Points on a hilly landscape, in no order, each with its height.
A climber steps from a point to whichever of its 2 nearest points has the largest rise for the distance, and stops where none of them is higher. Distance is the straight distance between rows; heights are no part of it.
j_196: [144 100 156 147  93 128 119 126 124 157 145 129 187 172  75 179 126 130
 146 175 134 117  98 142 144 169 108 160 149 102 171 157 135  92 146 113
  65 114 158 173  90  87 142 131 132 128 130 107 116 185]  h=7.45
j_848: [131 159 154 133 119 104 157 150  96 122  80 126 166 154 148 117 116  55
  98  96 136 107 127 164 130 199 122 130 137 177  91 113 174  96 140 141
 139 102 124 136 158 169  90 130 114 163  53 130 111 102]  h=4.44
j_39: [ 79 152 118  84 136 184 121  69  92  69 187 131 146 129 163 140 136 156
 127 131 151 142 124 137 139 131  77 154 181  96 119 119 114  97  92 132
 120 144  91 120 189 113 161 165 169 122 190 115 132  94]  h=3.55
j_722: [ 86 156 108 116 121 150 164  96 102  62 100 110 137 167 135 101 158 117
  99 149 155 133 126 174 158 142 146 133 188 162 117 129 173 106 146 165
 137 130 125 113 185  75 145 158 130 104  95 137 132 136]  h=4.94
j_348: [ 77 169 150  88 152 168 138 100 149  78 162 116  69 162 173 120 119 162
 130 125 142 119  81 135 147 106 122 163 147 140 114 144 148 176 151  85
 166 145 139 130 133 146 147 149  79 178 171 146 155  97]  h=3.35
j_225: [186  92 155  95  88 152 100 156  86  90 108 156 142 164 113 126  87 146
  97 116 158 158 151 101  80  72 112  80 127 111 141  91 108  98  85 137
 169 131  97 103 132 137 121 132 101 139 124 129 118 133]  h=5.29
j_295: [ 61 116 144  86 165 194 142 110 110  67 146 151 108 148 167 127 142 168
 143 132 148  98  90 138 122 101 129 177 155 171 136 143 143 149 124  87
 146 132 129 166 134 157 169 140 121 138 156 106 126 106]  h=3.07
j_830: [104 123 122 164 125 141 121 123 168 129 173  79  56  86 146 118 147 176
 138 115 156 122 111 119 111 110 124 176 117 153  98 164  64 166 168 152
 141 168 114  88 135  99 142 146 102 104 214  70 125 124]  h=0.41
j_639: [ 68 120 154 145 137 138 142 104 115 123 129 177 149 124 132 142 101 140
 135  77 127  95 103 145 138 152 113 145 174 149 140 128 192 114  89 117
 126 101 107 142 136 109 175  99 179 132 103 116 117 122]  h=4.53
j_347: [ 69 120  96 123 163 168 101 109 173 119 166 140 101  79 156 119 144 167
 151 140 143  97 106 123 107 105  83 130 113 133 108 143  92 158 138 106
 139 195 115 124 146 108 160 132 143  72 214  80 132 135]  h=0.49
j_407: [203  85 148 136 118 149 166 176 134 141 166  88 147 116 113 172 109 134
 146 133 153 123 102 104  93 144 117 161 131 100 163 149  67  83 144 131
 129 104 122 134 177 144 136 190 100 178 117 101 113 126]  h=4.66
j_919: [ 74  85 149 102 130 175 133 114  79  61 157 144 106 143 114 115 132 180
 132 116 128 145  85 104 102 101 113 199 185 189 153 130 128 149 111 110
 130 146 107 137 145 104 179 150 125  87 155  91 136 137]  h=2.86
j_677: [120  61 107  96 119 163 135 168 131  91 124 115 111 148 126 152 132 153
 131 173 122  79 110 119  88 111 148 158 130 120 155 113 108 138 138  94
 116 117 156 170 178 167 111 196  91 162 156 128 117 150]  h=4.54
j_202: [ 55 160  64 104 174 161 113  66 141 113 207 125 141  87 161 154 146 144
 162 127 142 117 143 164 163 156  93 128 157  85  72 138  80 108 127 105
 136 156  93 137 194 135 124 122 162  94 193 116 141 112]  h=3.14
j_977: [121  76 150 162 120 115 115 158 172 131 154 180 114 127 139 133 108 121
 116 127  93 119  85 117  86 100 101 124 113 139 142 107 133 161  94  89
 179 123 129 159 128 139 137 103 121 127 103 110 132 134]  h=3.95
j_797: [154 153 121 184 118  76 153 123 142 153 102 123 112  78 154 114 166  75
 108 117 104  87 126 126 137 171 143 132 108 156 102 160 110 117 144 135
 131 127 167 171  99 143 127  97 114 139 107 129 127 121]  h=2.07
j_430: [ 91 104 149 110 137 131 141 132 132 125 105 165 148 150 125 129 125 137
 124 150 120 103 107 147 142 109 123 104 152 111 164 107 194 115 107 101
 113  94 124 174 139 124 161 100 145 139  86 154 116 122]  h=5.11
j_993: [164  97 108 143 105 171 160 176 141 103 159  82 138 161  87 171 140 104
 158 152 134 100 100  99  99 148 119 177 137  92 166 203 103  77 152 134
 118 100 180 165 151 102 156 210  91 153 113 118 102 182]  h=4.19
j_190: [116  68 169 100 165 181 129 181 150 101 151 165 109  96 139 158 118 158
 188 126 180  66 107 129  70  99  88 173 132 109 159  86 114 123  90  60
 167 143 117 172 185 172 147 130 142 110 139 121 133  87]  h=4.49
j_938: [ 96 142 202 113 126 158 158 144 101  49 127 106  91 148 147  83  90 114
 139  49 174 130 133 142  88 145 115 164 160 196 129 123 122 135  84 120
 165 102 110  96 160 179 129 108  60 157 120 122 128 111]  h=1.85
j_854: [ 57 145  49 159 133 125 119  78 174 150 183 110 136  73 144 148 155 125
 145 110 120 123 141 146 168 150 107 101 127  96  61 187  54 126 174 135
 126 142 123 133 130 120 131 118 131  95 199 122 126 156]  h=2.84
j_51: [142 127 122 102  81 105 140 114 142 117 111 135 109 119 138 126 149 124
 126 166 106 161 158 127 110 104 153  72 120  79 133  67 115 141 111 122
 145 151 146 190 155 165  98 146  88 162 142 175 127  93]  h=3.13
j_25: [126 120 168 135 113 142 138 145  94  88 132  89  62 115 141 118  86 124
 112  44 160 121 134 129  93 167 106 188 129 178  99 109 109 160 108 145
 185 131  99  54 113 148  95 114  50 161 155  96 139 100]  h=1.99
j_958: [168 122 150 221 101  50 169 128 132 151 114  84  84  83 122  95 187  98
 128 139  90 140 126 102 139 140 184 122 118 138 138 140 102 143 149 149
 105 138 157 195  94 113 104 111 104 131 120 147 108 109]  h=2.16
j_123: [187  91 157 130 117 123 115 169 133 139  96 127 159 134 129 151  73 114
 121  87 148 135 130 100 123 112 129 145 139  84 188 103 109 107 107 107
 120  84 106  70 104 157  97 132  98 224  73 126 125 148]  h=4.57
j_313: [112 125  34 171 116 129 148 105 143 166 149  97 135 145  86 137 195 131
 112 156 113 108 137 140 174 142 144 108 122 106 112 164 111 107 197 141
 101 107 176 165 124  87 133 166 136  84 126 140 121 169]  h=2.50
j_180: [164 103 108 191 100 152 159 212 163 116 170 113 135 163 102 168 183  85
 133 162  80 106  71  55 123 149 121 195  95 109 145 189 112  82 155 149
 107  91 178 210 143 109 125 191 112 131  97 158 123 153]  h=3.72
j_322: [104 191 100  97 159 169 111  82  87  96 110 161 162 156 114 132 134 112
  99 129 141 145 164 171 173 163 127 106 148 107  64 106 191  73 109 179
 106 124 114 114 153 115 111 148 191 104 161 155 122  96]  h=4.99
j_853: [ 97  58 116  92 125 141 107 143 128 171 120 151 146  90  88 167 119 173
 156 155 117 114 143 122  93 134 120 111 134 100 179  79 138 108  87  83
  94 142 133 170 141 146 136 122 171 105 170 129 112 129]  h=5.65
j_155: [114  82 123 145 119 172 101 165 174 130 148 159 129 105 105 147 110 158
 149 149  95 148  68  77  83 113 110 135 110 140 156 126  92 115  98  97
 146 168 142 175 128 114 155 138 121 125 167 122 141 160]  h=3.54
j_836: [153  82 137 169 139 130  98 194 149 197 139 148 127  94 119 145  96 151
 143 185  68 132  92  55 121 126 127 129  74 113 176 149  87 143  95 113
 111 157 157 189  93 104 118 109 122 130 167 121 129 133]  h=3.26
j_546: [147 168  73 157  80  80 138 120 107 108 108 136  94  79 158  87 139 113
  67  92  79 140 131  79 160 138 131  98 103 142  79 149 144 161 153 186
 134 150 121  82 124 111 140 151 132 164 130 158 154 108]  h=0.63
j_116: [159 128 152 111 157  93  83 120 111 167 173 102 118 151 137 100  90 157
 165 182 123 148 127 122 184  85 155 141 124  74 168 107 103 172 151 141
  75 126 157 102  80 138  97 101 125 113 194 103 178 133]  h=0.39
j_823: [113 160  85 108  95 175 114  97 109 126 137 187 174 149 115 142 131 143
  96 156  92 133 118 121 144  91  78  80 109 133 107 162 175 112 131 117
  95 135 103 126 146 103 182 158 204 100 151 135 138 137]  h=0.91
j_542: [164 117 199  94 125 138 131 169 105 141 151 187 144 168  62 153  55 124
 153 171 149 146 104 129 123 103 113 123 125  96 166 119 185 127 153  87
  46  87 125 104  94 116 150 125 147 144 101 136 130 147]  h=5.36
j_876: [159 220  88 166 172  57  91  79 109 140 131 114  95 117 142  81 133 111
 122 125  89 149 155  95 227 149 152 125  92  83  87 154 118 167 178 169
  97 132 139  82  70 129  86 115 189 123 162 198 197  88]  h=0.46
j_119: [ 81 116  44 136 125 143 155  80 144 142 178 103 130 126 126 134 157 160
 143 138 143 100 137 179 155 126 128 130 160  98  93 167  86 119 191 119
 107 124 133 120 143 124 144 150 127  80 168 115 106 175]  h=2.66
j_250: [126 125 170 114 165 161 129 154 104  83  98 194 147 134 138 122  83 102
 130  74 150 124 181 140  84 112 104 131 147 156 140  95 148 115  54 102
 129  89  99 140  99 157 125  91 119 138  76 124 122 118]  h=4.01
j_839: [198 111 141 173 134 118 144 201 185 143 129 133 126 147 100 147 150  76
 136 175  80 135  96  89 106 135 125 171 119 124 135 149  84  88 145 119
 111 101 170 228 127 130 108 169 126 143  61 163 132 137]  h=3.43
j_427: [184 144 171 175 126 124 165 164 179 120 140 112 158 141 141 133 133  64
 132 126 124 119 130 133 125 186 119 185 155 130 119 138  98  80 156 144
 111  96 154 183 135 138  99 174 106 179  35 140 120 119]  h=3.19
j_473: [159  95 137 210  97  83 125  96  96 166 158  84 102 115 100  99 163 152
 121 126 102 192 167  59 143 119 160 146 125 116 192 139  55 171 150 152
  92 142  88 103  85  69  91 123 132 133 149 123 108 125]  h=6.16
j_761: [ 64 136 115 110 136  85 126  91 115 140 136 145 131 145 119 119 132 135
 151 102 142 183 182 179 137 143 152 107 182 139 104 112 151 135 125 137
 101  92  93  99 129 127 132  78 147 126 140 120 116 177]  h=5.88
j_527: [ 77 136  90  84 107 194 112 120 130  88 117 193 149 128 139 120 144 142
  86 144 114  96  94 109 114 100  78  93 125 142 106 144 164 112 130 115
 152 151 132 146 149 128 211 180 159 115 125 150 145 117]  h=1.07
j_962: [170 130 104 195 123 103 143  99 125 142 138 134 103 112 123 109 161 143
 110 133  93 143 172  92 125  99 153 122  94 130 151 157  75 158 137 143
  88 135  98 116  93 107 108 172 138 138 148 119 117 125]  h=5.98
j_493: [141 124 178 124 131  82 132 135  99 180 133 143 122 150 114 128  98 118
 143 126 149 125 125 182 134 138 132 129 127 120 141 115 214 146 162 101
  73  78 125  84  91 134 123  92 134 156 100 112 101 155]  h=5.05
j_963: [118 116 124 109 106  89  80 123 126 141 113 152 124 126 155  85 108 168
 124 128  64 137 131 110 122  74 118  69  81 103 125 117 149 195 124 109
 157 139 106  92  81 129 129  75 133 103 146 117 137 140]  h=4.63
j_382: [123 127  85 123 130 117 175 170 169 121 153 134  73  61 165 135 133 111
 140 132 120  92 128  87  88 115 154  81  87 145 104 158  79 145 146 104
 143 146 126 181 153 171 150 125  92 142 148 153 119  91]  h=2.70
j_614: [139 153 140  69 114  91 108 134  60  59  75 170 118 154 143 106 107 140
 105  84  97 185 170 132 129  75 127  89 117 130  93 120 213 147 108 138
 197 122 135  90  76 112 144  69 147  85 108 141  89 110]  h=5.08
j_675: [153  84 165  87 148 124 115 163  95 172 156 163 127 143  83 124  75 172
 157 173 128 117  89 129 115  92 140 107 118  90 168  99 192 149 134  73
  54 112 149 126 100 156 151 134 167 113 165 135 136 139]  h=5.75
j_266: [150 122 140 173 112  77 125 104 115 153 157  50 131 120 124 108 125 130
 132 116 127 197 153 101 163 170 150 132 156 111 178 132  76 147 162 180
 104 127 104  56 121  46 105 102 107 143 136 106 134 154]  h=6.44
j_627: [146 139 196 145 130  67 121 150 119 127 113  74 122 120 133  73 127 151
 163 145 103 162  90 129 165 115 166 128 121 143 164 135 191 159 137 148
 121 146 160  87 102  81 117  77 121 108 100 105 153 129]  h=5.71
j_390: [106 115 115  66 142 218  94 121 111 118 177 117 140 142 153 155 100 185
 151 129 188 124  97  95 107 100  87 167 151 123 128 144  93 126 112 120
 142 164  91  97 154 133 164 178 136 124 175 108 136  98]  h=3.97
j_530: [ 95 102 167 124 110  82 148 113 132 147 122 114 159 135 107 129 135 101
 141 109 136 124 145 192 122 171 153 128 157 142 145 117 170 134 119 121
 107  88 139 108 122 138 120  71 128 162 105 116 105 179]  h=5.43
j_814: [110 179 110  88 144 181 111 128  88  47 100 160 111 130 183 128 109 127
  93 107 122  92  89 128 131  90 113 124 124 167  72 160 167 135 116 128
 188 173 120 117 144 131 171 162 130 104 133 131 135  76]  h=1.27
j_790: [168 177 190  98 125  93 129 128  75  95  52 125 162 165 143  92  79  80
 104 109 132 145 129 154 147 137 138 116 121 145 121 102 186 104 119 143
 144 111 108  84 102 133  73 118 107 140  48 116 127 116]  h=4.97
j_126: [171 135  96 192 122 127 132  93 145 188 145  69 143 154  61 148 189 101
 119 184  91 124 129 128 186 158 163 132 122  70 162 165 109  98 188 142
  77 108 201 175  88  95 113 157 134 110 152 149 130 150]  h=2.35
j_883: [155  79 178 103 133 122 138 151  88 143 113 138 119 110  92  99 121 156
 168 128 190 158 129  97  95 127 142 135 128 169 164  63 120 103  89 129
 152 116  95 126 110 135 121 100 126  66 100 115 105 111]  h=2.41
j_951: [159 190 110 165 155 166 138 124 134 156  92 124 163 121 124 155 107  73
  93 114 143  75 141 154 152 200 127 153 137 148  88 162 123  67 164 157
 115 143 162 156 101 116 101 168 115 143  93 125 124 114]  h=3.45
j_742: [157 103 189 148 171 117 181 178 183  78 175  89 131 154 139 130 137  72
 155 124 148 127 104 147  73 144 105 198 151 149 121 133  78  90 147 115
 136  80 143 186 180 151 107 171  86 151  65 131 126 104]  h=2.96
j_184: [108 154 143 165 126 138 124 112 111 140 128  90 155 117 130 133 133 134
 142 120 143 125 117 159 172 195 128 154 155 141 111 151 150  92 140 183
 110 126 128 103 146  65 115 123 133 109 121  68 123 159]  h=6.09
j_549: [113  46 182 135 127 109 146 198 116 132 112 115 115 126  97 105 121 163
 175 126 145 144 102 120  88 136 135 133 140 168 177  56 140 130  75 119
 146  97 118 163 160 136 114  64 112 105 100 125 118 151]  h=2.51
j_169: [ 80 154 107 117 117 160 145 132 160 113 112  98  81 151 150 136 104 140
 100 114 125 134 129 130 120 100 140 133 114 136 110 133  98 169 134 129
 159 150 111 100 140 123 126 141  60 167 140 117 113  99]  h=3.69
j_231: [108 155 111 105  98  78 145  89 143 115 122 100 131 147 133 106 139 103
 119 119 137 183 176 169 136 113 179  66 137  67 109  83 116 147 139 141
 128 119 107 105 160 141 100 104  87 161 133 184 127 139]  h=3.01
j_798: [152 117  92 124 172 155  78 110 159 153 132 118 139 145  84 147  95 159
 122 131 164 182 170 118 132 118 121 143 128 124 168  95  51 112 137 152
 117 110  88  57 134 105  99 149 149 122 124 105 126 158]  h=5.24
j_583: [170 147 123 101 144 141 128 158 120 131 122 154 163  93 124 133  90 121
 141 150 127 142 158  94  83 111 138  74 109 166 125 159 114  92  77  98
 113 137 109 168 103 137 161 104 147 121 132 137 126 105]  h=2.97
j_187: [ 91 134 123 106 132 166 160 114 157 118 148 130 142 127 119 170 161 103
 153 139 159  74 148 201 107 167 123 162 167 129 123 130 143 112 153 108
 130 121 175 188 154 159 135 170 124 147 110 119 112 108]  h=2.46
j_104: [141 164 135 134  95  93 147 137 135 110  95 102  80 150 161 117 136  94
  80 107 121 119 145 126 148 118 131 127  99 141 109 114 129 166 100 151
 163 124 104 106 123 143  91 101  71 207  82 145 105  93]  h=4.00
j_755: [ 93 133  86 174 103 105 166 102 160 155 144  92  74  55 152 146 155 143
 132  93 113  85 138 119 125 111 163  93  84  91 103 157  66 175 151 102
 121 169 130 148 132 145 115 131 101 131 153 146  96 119]  h=2.58
j_375: [204 177 111  99 126  94 106 148  56  89  68 183 126 124 145 122 111  99
  85  99 104 151 167 127 122 102 137  83  93 127  48 127 195 134 135 163
 180 137 136  95  87 146 121 107 142 103 122 149 149 107]  h=5.34
j_757: [109  97 132 133 137  83 111 124 180 189 127 131 102 130 116 110 132 111
 120 153  71 113  80 134 137 134 153  91 131  87 151 118 165 181 143  73
 127 132 185 157  81 177 131 111 142 149 143 174 149 140]  h=3.99
j_966: [100  90 171 128 120 145 173 148 170 103 171  91 106 138 129 137 170 100
 164 157 148  86  96 145 101 155 125 177 151 153 127 134 117 136 146  94
 159 113 177 216 181 148 130 143  94 161  99 131 115 114]  h=2.71
j_679: [172 111 164 130 142 119 119 159 128 188 142 145 161 113 128 131  79 116
 155 157 106 141 115  87 129 128 130 111 122 138 158 153 120 104 104  86
 116 114 113 161  89 120 149  81 137 152 120  99 116 123]  h=3.08
j_315: [104 120 122 145 103  75 122 102 175 158 126 155 104 117 145 114 141 135
  93 129  79 115 113 131 123 102 114  90 103 100 141 114 117 181 113  86
 155 147 134 129 116 152 122  89 114 148 140 135 144 148]  h=4.33
j_707: [130 168  63 104 106 123 117  90 133  91 104 154 120 128 170 115 141 143
  82 119  99 121 121 132 153 102 133  75 103 117  79 121 137 139 144 167
 145 156 119 101 150 132 130 150 139 116 165 153 150 129]  h=0.70
j_606: [122  83 100  76 120 205  87 141 107 138 153 130 145 127 109 155 124 197
 146 168 166 147 129  84  97  87  90 156  85 145 154 105  85 121  88 121
 118 174  86 126 148 115 162 139 165  60 173 107 130 119]  h=4.40
j_659: [130 168 147 141 123 135  99 105 132 165 151 138 167 167  77 163 139 135
 144 202 122 149 130 144 181 138 113 153 117 132 137 185 138 100 152 134
  48 120 159 157  87  77 134 114 171 100 138 100 167 166]  h=6.29
j_793: [102 106 158  80 129 123 156 161 126  86  89 103 113 165 110  99 135  88
 110 129 142 144 149 156  85 104 158 110 154 164 143  89 139 129 115 111
 157 101 122 146 186 166 112 130  73 157  77 158  87 115]  h=4.56
j_401: [170 100 182 162 119  76 104 146 107 193 123  59 123 118 108  77 105 153
 127 122 135 185 100 106 155 151 160 130 149 125 183 123 129 164 155 146
 129 122 105  38  92  74 126  97 109 119 121 105 118 148]  h=6.10
j_365: [129 124 125 186 100 154  80 122 168 172 159 128 186 162  67 189 159 139
 130 169 113 151 109  85 132 117 101 165  82 118 154 207 114 117 143 140
  75 130 147 133 107  70 140 121 186  82 184 104 168 197]  h=5.38
j_847: [128 154  57 179  95  85 142  93 131 141  91  94  92  91 149  96 162 124
  90 117  68 143 137 116 198 142 127 135 104 158  86 178 129 153 182 163
 155 175 159 105 120  82 126 147 152 108 119 133 166 109]  h=0.57
j_229: [ 88 126 132 113 101 111 136  82 129 143 134 142 178 149  88 122 132 120
 128 176 100 126  82 154 154 172 114 144 186 110 174 137 187 105 140 109
  85 115 178 181  99 125 166 107 145 139 122 154 152 162]  h=6.02
j_863: [ 85 101 127 109 157 127 103  81 123 171 165 169 145 107  91 145 110 180
 177 170 122 124 120 161 120 112 134 105 154  75 188 104 152 122 117  91
  49 125 139 143  98 125 160  98 202  89 185 137 132 137]  h=6.34
j_505: [137 161 107 132 140 132 180 128 128 128 101  89 114 127 138 127 124  46
  96  83 143  70 124 161 128 209 136 159 150 166  70 145 138  90 180 149
 160 118 154 137 151 181 108 192  85 173  90 136 124  89]  h=3.91
j_152: [ 80 151 103 137 130 125 130 102 156 148  78 152 116 128 150 118 157 124
 104 126 109 100 100 132 171 135 108 118 136 172  87 148 180 142 146 128
 175 154 160 148 114 108 173 113 153  92  82 153 132 125]  h=1.74
j_850: [169 104 151 144 122 101 147 175 115  97 108 109 119 136 161 120 100  71
 102  64 139 113 166 120 107 125 123 141 113 126 144 110 102 123 105 136
 142  85  84  89 145 165  91 128  65 226  73 103 105 112]  h=4.29
j_221: [141 191  77 189 126  72 116  76 133 131 133 108 116  78 128  92 183 125
 108 137  68 142 128  96 219 131 130 120  93 101  95 178  92 159 186 152
  96 156 155 110  86 108 125 124 171  82 160 164 187 132]  h=0.51
j_253: [ 98 170 110 112 135 158 141 125 136 112  93 165  99 125 172 127 166 107
 117 104 155  64  90 127 144 144  93 134 127 183  75 128 173 135 129 127
 208 149 143 153 159 166 164 132 143 117  84 167 160  93]  h=1.51
j_554: [123 122 109 182 114 119 139 152 166 126 104 118 110 106 139 120 150 106
 106 125 111 100  77 130 150 137 145 147 141 178  92 166 155 115 158 148
 156 133 155 139 124 102 150 158 123 125  80  98 127 133]  h=1.92
j_74: [124 131 134  86 135 135 111 114  73 134 102 131 135 107 126 108 118 179
 152  89 212 155 169 148 127 124 122 137 136 177 140  72 112 110  87 171
 174 116  94  48 113 131 128  69 128  66 120 112 112 113]  h=2.32
j_484: [129 119 138  96 114  72 118 121  93 130  81 134 118 171 143  97 131 157
 118 117  82 147 134 154 149  62 141  72  98 120 109  92 201 189 126 104
 145 114 113  63  82 138 118  55 131  77 116 151  96 135]  h=4.85
j_10: [163 113 132 168 119  63 131 127 180 192 118 131 118 121 118 129 135  75
  97 145  73  98  94  95 162 154 136 128 145  87 172 146 130 148 159  96
 134 114 187 160  82 159 153 135 134 187 105 171 138 129]  h=3.73
j_514: [101 128 142 102 134 117 126 116 134 190 127  98 119 125 136 154 136 125
 152  53 177 131 179 171 129 129 125 102 115 129 125  88 133 152  89 125
 151 115  91  35 142 173  76  56 108 161 112 130  89 120]  h=3.96
j_50: [168 132 109 125 164 123 145 196 181 133 143 167 148  91 123 158 112  72
 129 142 103 103 149  72  67 129 123 109 102 151 123 195  72 111 109  94
 141 132 128 186 134 150 154 129 134 136 128 130 141 110]  h=2.85
j_161: [182 135 146 110 152 153 103 141 101 126 129 142 118  94 151 122  77 146
 133  52 202 128 167 131  73 149 107 123 119 147 118  84 115 114  68 146
 182 121  81  75 109 145 118 107 113 107 127  99 121 103]  h=2.21
j_86: [ 95 154  93 137 145  96 107  83 129 121 151 153 133 124 134 114 169 138
 144 163 125 166 153 158 154 142 122 130 139 145  92 139 108 117 138 135
 104 124 120 145 124 110 133  81 172  73 152  98 150 165]  h=6.32
j_671: [138 186 100 109 162  84  92  93 118 147 157  98  94 144 154  88 128 112
 126 172  94 142 134 102 216  91 170 115 107  67 132 139 109 204 168 153
  95 147 162 100  77 148 108 114 132 132 171 167 198 105]  h=0.43
j_950: [150 178 129  92 146 129 124 155  56  68  53 188 127 146 131 121 113  90
  93  96 123 129 154 141 130 179 132 117 106 162  41  85 220  87  91 179
 155 143 138 113 125 133  93 137 152 108 115 149 142 103]  h=5.81
j_461: [ 97 203  96  91 153 131 151  57  88  64  80 116 125 155 137  88 173 111
 120 119 154 147 160 168 169 140 140 121 166 145  72  86 153  84 123 206
 142 137 116 131 168 125 128 148 154  80 124 184 137  90]  h=5.58
j_341: [117 110 134 135 131 163 143 133 107 128 146 119 106  92 143 129  65 146
 123  64 174 131 101 121 119 165  99 161 141 165 114 119 106 129  97 154
 171 149 102  66 135 109 140 126  97 134 137  95 127 126]  h=2.10
j_788: [166 208 114  82 146 153 110 120  96  83  91 193 159 145 132 150 142 124
 108 135 153 121 166 152 126 114 129 108 108 145  76 122 199  77 107 159
 113 151 129 118 118 110 156 166 167  98 112 151 146  99]  h=5.25
j_210: [133  71 104  89 134 138 131 193 147 105 102 169 136 120  98 166 114 131
 143 174 104  99 139 146  82 130 146 106 106  92 149  96 138  83  92  89
 104 107 168 204 174 178 108 150 147 142 140 151 120 119]  h=5.04
j_19: [ 77 132 162 105 181 159 135 127  96 106 106 216 152 112 156 159 108 103
 118  46 122  85 172 156 109 147 109 133 140 139 117  99 185 132  53 111
 128 120 103 150 127 154 133  78 171 158  90 142 119  77]  h=3.98
j_8: [152 132 114 161 132 204  85 131 178 161 154 122 181 107  96 183 102 142
 133 128 130 122 134  97  93 123  92 134  99 129 162 205  91 119  96 130
 101 156 112  94 114  96 150 153 182 102 189 100 145 179]  h=5.03
j_766: [ 92  81 174 131 110 144 139 145 108  89 129  99 107 138 128 108 133 159
 153 138 142 148  94 118  90 144 138 175 180 182 172  87  91 149  98 110
 161 147 115 142 169 117 136 106  82 109 135 116 133 160]  h=2.67
j_595: [139 117  82 100  82 137 101 125 118  96 139 115 152 167 123 117 145 158
 114 161 100 165 127 105 109  80 121  71 112 125 107 147 133 120 134 147
 114 158 112 101 165 118 146 173 171  90 180 129 151 148]  h=0.79
j_924: [145 117 151  98 136 170 121 158 118  84  96 135 153 173 134 144  67 128
 113 126 145 143 107 118 116  86 122 118 145 142 138 131 127  93 104 118
 145 123 102 107 149 121 143 166  95 149  73 123 100 140]  h=5.91
j_586: [167  92 141 227 106  66 115  92 119 184 132  72 121 109 104 129 200 113
 136 153  93 132 103 130 175 121 174 141 125  90 167 177 114 128 186 143
  77 124 174 181  90  85  99 125 108 125 169 117  83 135]  h=2.22
j_990: [138 177 114 145 139  76 147  78 128 176 111  99 114 123 161 104 157 109
 127 100 136 126 159 159 158 131 171  76  96  96 113 118 140 164 128 133
 105 122 125  95 105 154  60 100 116 145 123 160 123 125]  h=2.90
j_781: [123  87 125 106 105 158  96 134 112 143 131 108 166 168  89 143 111 182
 127 171 146 176 137 105 122 114 112 157 120 142 159  78  93 117 122 148
 112 124  99 105 147  69 127 136 136  92 122  95 138 170]  h=4.86
j_265: [170  97 181 100 112 116  84 141  82 121  84 133 160 156 116 110  71 138
  97  73 190 164 136 132 127 108 120 109 154  73 176  65 145 120  95 137
 139 101 106  64 112 136 121 104 106 154 119 125 133 165]  h=4.93
j_737: [181 105 107 167 123 163 108 117 137 197 156  94 158 121  88 145 141 150
 116 131 119 142 161  89 112 103 123 123 103 111 162 157  62 136 134 152
 101 128  99  73 102 103 122 154 165 120 168 109 129 153]  h=5.66
j_287: [182 165 184 149 127  88 137 138 137 120  92 121 124 152 137 106 114 137
 153 146 130 148 103 129 129 112 142 125 112 140 138  94 167 129  94 140
 153 132 131 112 104 109  88 106 107 129  66 122 133 129]  h=5.35
j_750: [ 77 176  63 103 140 154 113 103 163  99 129 159 110  92 176 111 183 152
 117 130 116  80 130 135 111 105 111  99  83 125  78 136 129 187 154 131
 153 168 125 120 155 136 151 138 136  92 158 128 150 129]  h=0.60
j_749: [ 90 113  72 135 114 104 103  86 161 183 154 122 140  74 161 116 147 178
 145 108  99 138 155 118 129 115 129  81  94  91  80 146  60 177 162 104
 112 152 110 102 116 137 128 109 145  92 165 132 111 165]  h=2.68
j_449: [175  72 156  96 143 149 137 174 140 136 148 129 144 109 129 163 100 143
 160 131 171 107 141 147  73 127 107 146 145 108 153  93 104  95 101  95
 139 106 105 132 172 168 132 152 144 135  94 116 103 110]  h=5.09
j_822: [ 93 134 129 102 143 149 163  90 151 115 119 148 130 121 149 155 165 145
 161 129 172  56 147 205  96 115 134 112 144 129 124 101 154 133  95  99
 143 142 140 147 171 172 104 139 149 123 112 127 107 117]  h=2.24
j_525: [159 118 114 148 106 122 147 154 154 149 127 125 109 140 116 129 142  93
 118 178  83 135 119  79  99 130 150 118 102 119 128  98 118 137 128 124
 145 128 140 202 138 143 113 167 112 150 108 167 132  97]  h=3.25
j_110: [160 169 120 128 134 113 115 115 146 158 147 154 160 132 135 152 152 116
 145 176 127 130 182 143 133 136 132 124  93 131 118 141 135 154 138 145
  78 157 135 142  86 106 114 113 155 137 135  98 158 138]  h=5.85
j_603: [ 97 141 133 176 152  86 117 105 123 175 142  76 123 102 125 122 125 129
 144  97 153 171 151 153 185 209 147 129 153  96 117 124 118 119 143 196
 120 110 108  70 128  80  71  88 117 140 148  81 109 148]  h=6.92
j_91: [101 104 172  69 148 139 134 145 113 122 103 125 136 141 119 126 107 102
 133  76 191 160 179 160  82 120 130 116 158 146 155  71 146 110  92 113
 143  97  86  94 140 177 107  97 102 170  91 107  84 107]  h=4.27
j_560: [114 144 136  86 134 171 158 153 129  81  83 108 118 157 129 126  97  84
 104 107 165 107 110 145 123  95 152 122 149 145 131 131 138  90 151 117
 160  98 139 139 171 177 132 173  67 181  78 138 108 119]  h=5.06

Call two points neighbours if one is among the 2 nearest of the other. Go from one point of each pair to the other, from neighbour to neighbour, staying as high as possible. Name the lowest point that can't be avoided.
j_924 / j_863 => j_19
j_196 / j_86 => j_110
j_196 / j_461 => j_722
j_863 / j_196 => j_493
j_950 / j_461 => j_322

Where does a climber stop that starts at each point below?
j_341 => j_924
j_527 => j_854
j_348 => j_924
j_231 => j_449
